A landscape with many valleys, sampled at points; each row gives a point and its height.
A ball rolls from a point to the lowest of its 6 nearest points, and stops where none of them is lower. Distance is the straight distance between rows; heights are no part of it.
k668: [147  87 136 107 150 136 119 137 112 141 112 148 146 118 125 126 117 130
 102  93]  height 3.10
k498: [108 133  47 175 121 107 124 122 152 113 117 126 124 137 213 137 145 159
 180 107]  height 3.25
k752: [117 156  33 184 141  96 138 117 149 120 144 121 134 129 196 129 130 147
 175 123]  height 3.05
k371: [ 67 159 168 104 105 120 140 137 147 125 148 132 122 171  25 144 126  67
  73 223]  height 6.57
k212: [136  90 152  96 162 149 135 137  96 148 133 124 136 113  67 110 112 131
  92 138]  height 3.03
k969: [ 53 131  29 154 126 110 143 133 152 132 118 122 149 165 137  95 138 116
 168 133]  height 0.16
k596: [167 154 209 101 166 144 140  98  97 124 117 141 136  73 147 165 140 131
 121 143]  height 0.31
k658: [101  93 101 123 113 128 162 133 127 150 133 121 128 156  63 101 114 103
 110 126]  height 1.48
k268: [146 137 187  97 178 162 135  65  99 118 142 142 125 122 131 159 130 117
 103 196]  height 7.34
k642: [118  97  99 155 102 127 125 126 136 147 111 160 141 124 150  91 123 142
  86  74]  height 5.34
k724: [162 112 140  99 164 138 107 126 110 136 119 128 128  99 118 122 119 118
 101 104]  height 2.94
k528: [ 96 142  93 153 167 131 164 111 110 128 179 133 108 153 120 133 150 107
 174 163]  height 4.22
k628: [ 91 143  18 179 143 128 176 113 144 141 150 101 129 160 153 119 136 140
 205 167]  height 3.12
k869: [ 93 135 165  90 138 138 155 127 118 125 145 135 123 168  29 132 107  78
  76 188]  height 5.97
k741: [188 153 220  90 163 177 114 131  93 112  92 154 165  76 113 144 113 135
  86 137]  height 1.58
k560: [156  83 155 118  54 116  77 154 167 122  91 129 121  95 159 102 101 155
 104  59]  height 6.10
k93: [ 89 192 157 137 150 138 138  54 137  94 181 138 122 153 113 196 151  94
 138 243]  height 5.65
k893: [ 65 147  53 174 134 135 151 141 150 114 156 107 142 186  72 115 144 107
 146 155]  height 2.75
k619: [186 131 202  93 168 141 122 143  99 132  97 149 144  85 101 120 118 153
  90 136]  height 2.47
k77: [182 145 181  98 144 109  76 150 145 124 108 120 107  76 169 148 140 151
 105  89]  height 3.47
k32: [ 82 137  41 183 127 131 160 119 138 123 147 111 143 158 135 109 125 133
 186 148]  height 2.43
k747: [140 134 158 132 158 133 165 117 118 129 147 118 135 146 107 121 122 104
 127 166]  height 6.58
k862: [119  65  85 145 108 131 128 134 138 164 111 122 127 135 118  94 115 137
 100  86]  height 6.01
k400: [165 135 145 128  87 110  92 140 156 106 106 120 108 109 206 150 137 154
 166  93]  height 2.60
k884: [147 141 132 120 176 107 136 106 120 108 152 124 139 129 155 152 146 126
 166 156]  height 3.39
k26: [139  84 116 111  83 138  91 167 132 124  91 136 117 109 139 103 120 139
  86  66]  height 4.73
k495: [140 118 101 120  97 126 105 156 155 132 129 121 142 115 164  87 127 146
 109  65]  height 7.05
k44: [104  97  66 175 113 121 138 130 140 134 112 141 137 152 158  91 106 135
 124  93]  height 4.13
k696: [128 135 116 137 143 100 137 102 127 135 124 117 143 129 149 125 136 142
 149 125]  height 3.85
k113: [107 143  80 149 131 121 166 110 116 145 160 116 122 160 103 130 147 126
 139 141]  height 5.89
k766: [ 61 150 109 139 104 107 153 156 147 113 157 115 125 184  39 141 131  65
 166 173]  height 5.66
k988: [150 105 130 111 152 120 145 149 112 138 127 148 113 121 112 102 124 126
 128 128]  height 5.28
k558: [170 113 173  72 153 173 137 128  90 140 118 149 133  92  85 128 123 131
  72 155]  height 2.86
k222: [168 161 191  83  92 122  64 176 163 131 102 107 111  80 184 159 132 135
 146  65]  height 4.19
k942: [150 144 136 140 169 128 150 112 118 140 142 139 124 123 112 137 155 118
 152 142]  height 5.39
k922: [169 120 175 104 140 157 126 118 118 142 147 128 128 155  86 113 132 108
 105 152]  height 7.79
k308: [174 128 165 120 138 128 115 150 133 131 121 133 101  97 155 139 133 147
 150 106]  height 3.06
k524: [160 131 173  99 168 146 143  96  80 135 147 133 129 105  98 148 139 133
 112 139]  height 6.04
k191: [169 145 179 122 179 140 155  86 102 113 142 151 132 106 146 142 133 124
 126 158]  height 6.34
k146: [173 179 207  96 159 137 105 169 120 109 106 133 117  54 148 164 140 155
 119 122]  height 4.28
k473: [136 157 135 142 183 127 142  83 125 101 155 132 118 115 133 138 153 129
 164 185]  height 4.82
k783: [160 137 158  91  54 116  62 173 171 119  99 128 110 109 195 138 130 140
  97  52]  height 5.08
k192: [109 122 119 147 167 124 147 112 115 136 138 121 135 144  75 104 141 128
 140 133]  height 2.53
k50: [ 38 127   6 188 121 137 167 129 167 150 124 132 152 156 135  75 150  99
 127 104]  height 1.98
k399: [162  89 145 129 115 122 117 138 118 143 100 106 117 101 138 115 104 140
 131  82]  height 1.56
k959: [195 153 221 101 181 149 127 109  94 129 128 152 141 109 121 154 123 108
  99 153]  height 4.38
k158: [ 80 151 159  92 135 129 140 112 114 127 140 137 123 151  62 141 120  93
  96 188]  height 4.72
k782: [174 119 139 132 149 103 128 119 113 142 144 116 110 107 169 134 125 136
 139 128]  height 2.82
k462: [ 43 186 157 146  96  83 157 153 179 117 170 122 109 180  32 183 100  68
  88 201]  height 7.36
k733: [101 159 158 122 113 115 164 123 134 107 161 114 129 173  74 144 129  83
 104 190]  height 6.11
k344: [ 63 149 160 123 106 132 160 122 149 117 139 122 123 202  40 143 119  77
 113 191]  height 6.33
k207: [124 167 139 140 162 128 148  88 108 102 172 135 119 156 113 143 156  96
 158 187]  height 5.47
k503: [113 132 120 128 164 139 160  76 111 131 166 114 146 156  90 134 109 105
 160 176]  height 6.83
k885: [151  70 127  97 100 129 114 148 110 141  97 122 146  75 117 118 100 133
  86  86]  height 3.71
k965: [112 162 168 114 155 163 150 101 108 134 157 135 146 157  76 151 138 111
 113 184]  height 0.74
k374: [146 125 143  90  49 111  84 149 182 108 101 122 103 107 205 128 131 175
 154  83]  height 3.57
k595: [149 114 120 134  64 108  83 149 140 126  90 117 116 128 211 110 105 164
 129  58]  height 0.09
k829: [ 83 164  32 204 146 110 159 118 150 115 129 136 144 155 164 120 107 135
 181 122]  height 2.32
k301: [134 159 182  80  47 125  62 157 192 121 105 104 118 103 227 134 137 141
 151  84]  height 4.53
k781: [144 102 121 138 115  89 110 130 118 127 109 149 106 114 173 143 130 150
 159  72]  height 0.71
k366: [166 101 173  82 143 141  99 149  86 122 100 134 154  83 102 125 105 119
  70 126]  height 2.77
k223: [125 111 100 151 129 132 117 126 130 140 133 134 113 138 156 116 134 138
 136 101]  height 5.25
k143: [ 57 131  46 178  99 128 152 125 144 128 149 107 134 165  75  96 108  99
 115 128]  height 3.04
k257: [ 99 148 113 139 122 135 158 136 135 125 152  95 121 191  77 149 139  73
 147 173]  height 4.91
k413: [ 81 200 127 170 167 118 166  74 132 106 168 142 103 164  98 176 147 108
 175 224]  height 5.11
k438: [111 105  93 134 141 137 149 125 111 124 148 132 139 131 121 106 129 117
 135 121]  height 7.15
k698: [112 113 111 159 106 135 150 123 121 137 123 106 115 144 103 107 104 121
 119 106]  height 4.66
k762: [161 116 161 111  94 106 101 157 144 129  97 121 116 134 177 126 127 161
 121  91]  height 4.03
k232: [190 149 227  91 166 161 105 151  94 129  99 173 135  47 147 170 109 144
  92 141]  height 3.07
k955: [ 68 103  60 150 132 149 147 129 136 136 133 134 146 154 132  81 113 120
 126 103]  height 2.61
k870: [148 121 136 128 148 108 130 107 123 133 133 138 112 111 154 148 144 144
 162 124]  height 1.52
k565: [ 68 166  86 166 120 133 173 124 127 128 180 104 129 174  86 154 143  95
 175 172]  height 3.64
k694: [184 111 157 111 127 116  83 146 116 140 115 129 103  99 179 129 128 158
 125  96]  height 3.44
k839: [103 115  78 152 131 135 156 122 112 134 128 101 127 163  89 119 136 124
 144 155]  height 5.85
k256: [120 124 112 120  54 115  69 158 172 131  87 141 127 136 204  96 145 153
 133  64]  height 7.41
k249: [126  97 153  76 139 160 135 136 103 156 131 113 120 120  43 122 112  99
  79 163]  height 3.49
k133: [182 129 189 103  75 116  87 188 136 136 101 120 114  74 160 112 137 159
  83  87]  height 4.20
k717: [133 172 169 119 170 148 148  95 122 108 155 146 135 162 104 142 131 101
 139 194]  height 4.44
k494: [207 110 178  90 123 145  96 177 108 137 110 126 143  75 153 137 119 153
  90  86]  height 3.51
k298: [140  99 143 110 143 133 144 135 106 139 118 122 150 119  81 134 115 109
  85 124]  height 4.24
k272: [ 94 119  55 176 115 116 112 139 162 137 111 153 131 143 174 113 124 147
 140 108]  height 4.14
k895: [100 105  40 182 105 125 142 137 135 133 134 127 159 122 150 120 127 122
 155 105]  height 3.24
k219: [151  93 126 102 116 135 104 154 117 133  86 141 122 106 113 105 114 129
 108  81]  height 3.37
k293: [123 166  80 174 170 117 148  93 116 102 150 126 125 162 164 136 136 144
 194 161]  height 3.43
k917: [122 144 111 138  71 111  84 120 164 122 113 126 113 123 196 139 143 160
 167  72]  height 3.19
k361: [135 109 138 102  66 125  72 168 166 130  88 122 125 111 171 104 137 154
 112  62]  height 6.67
k704: [ 81 174 115 136 156 116 159  94 139 112 171 117 147 168  86 154 158 100
 163 206]  height 4.54
k19: [107 126 112 141 147 125 152  98 103 132 140 121 120 155 102 123 136 108
 141 157]  height 6.87
k842: [ 89 117 144 103 128 139 157 106 119 126 157 107 117 167  47 124 122  87
 116 167]  height 5.61
k744: [ 83 139  65 159 139 141 152 138 142 145 155 121 127 188 103 131 118 108
 152 124]  height 3.96
k230: [155 149 173 138 174 128 126  79 116 124 137 143 137 104 156 156 138 111
 165 162]  height 6.06
k390: [141 130 190  53 155 163 122 128  97 133 144 144 141 127  52 130 119 112
  64 179]  height 3.56
k631: [139 125  92 168 121 108 108 122 151 117 124 135 121 125 204 140 142 171
 171  86]  height 2.69
k598: [185 132 184 113 135 107 118 133 105 121  91 124 102  78 166 170 142 169
 146 113]  height 3.48
k692: [122  88 104 118 123 124 121 137 116 160 119 133 126 138 115 112 115 149
 127  77]  height 4.89
k161: [157  79 137  82 143 144 122 139  86 143 116 137 127 119  70 108 117 123
  81 120]  height 1.89
k966: [148  96 179  72 133 160 112 152  77 113 103 120 156  91  61 114 107 127
  66 138]  height 2.54
k500: [119  88  89 152  97 128 113 133 162 118  91 127 136 124 180  97 122 153
 117  83]  height 6.65
k790: [ 92 169 105 159 139 119 164  92 114 114 178 107 121 175  87 149 139 106
 164 191]  height 4.60
k356: [190 107 194 115 158 138 137 132 118 124 114 145 140  85 136 132 125 152
 116 136]  height 3.14
k280: [122  77  91 150  61 133 108 159 151 138  85 144 125 106 158  71 120 147
  91  50]  height 6.29
k539: [128 118 116 139  92  96  92 117 162 126 125 133 130 112 223 130 138 174
 140  65]  height 4.40
k963: [170 130 168 135 130 104  96 120 137 124 127 119 109  85 184 159 130 165
 137  98]  height 2.96
k245: [108 145  65 190 113 120 130 111 124 116 135 121 119 128 201 148 146 156
 185 131]  height 3.18
k832: [ 69 138  36 198 130 133 167 153 142 131 138 118 151 175  94  99 140 116
 165 160]  height 2.09
k194: [118 134 106 152 146 110 130 108 121 135 150 131 126 116 171 142 135 144
 181 113]  height 2.66
k738: [126  90 118 102  41 123  69 154 154 123  83 123 128 109 175  86 122 166
  74  67]  height 6.27
k998: [172  88 151  89 108 139 109 162 112 140  84 136 141  85 102 116 100 155
  80 101]  height 3.08

Where does a ball stop that starts at each point below?
k207 => k969
k257 => k969
k790 => k969

Call two points neighbours if one is among the 6 nearest of the other. Go from one point of each pair to the other, from neighbour to neighbour, staying as low as possible. Name the highest point that can't be avoided.
k965 / k969 => k473
k596 / k399 => k668
k596 / k161 => k366
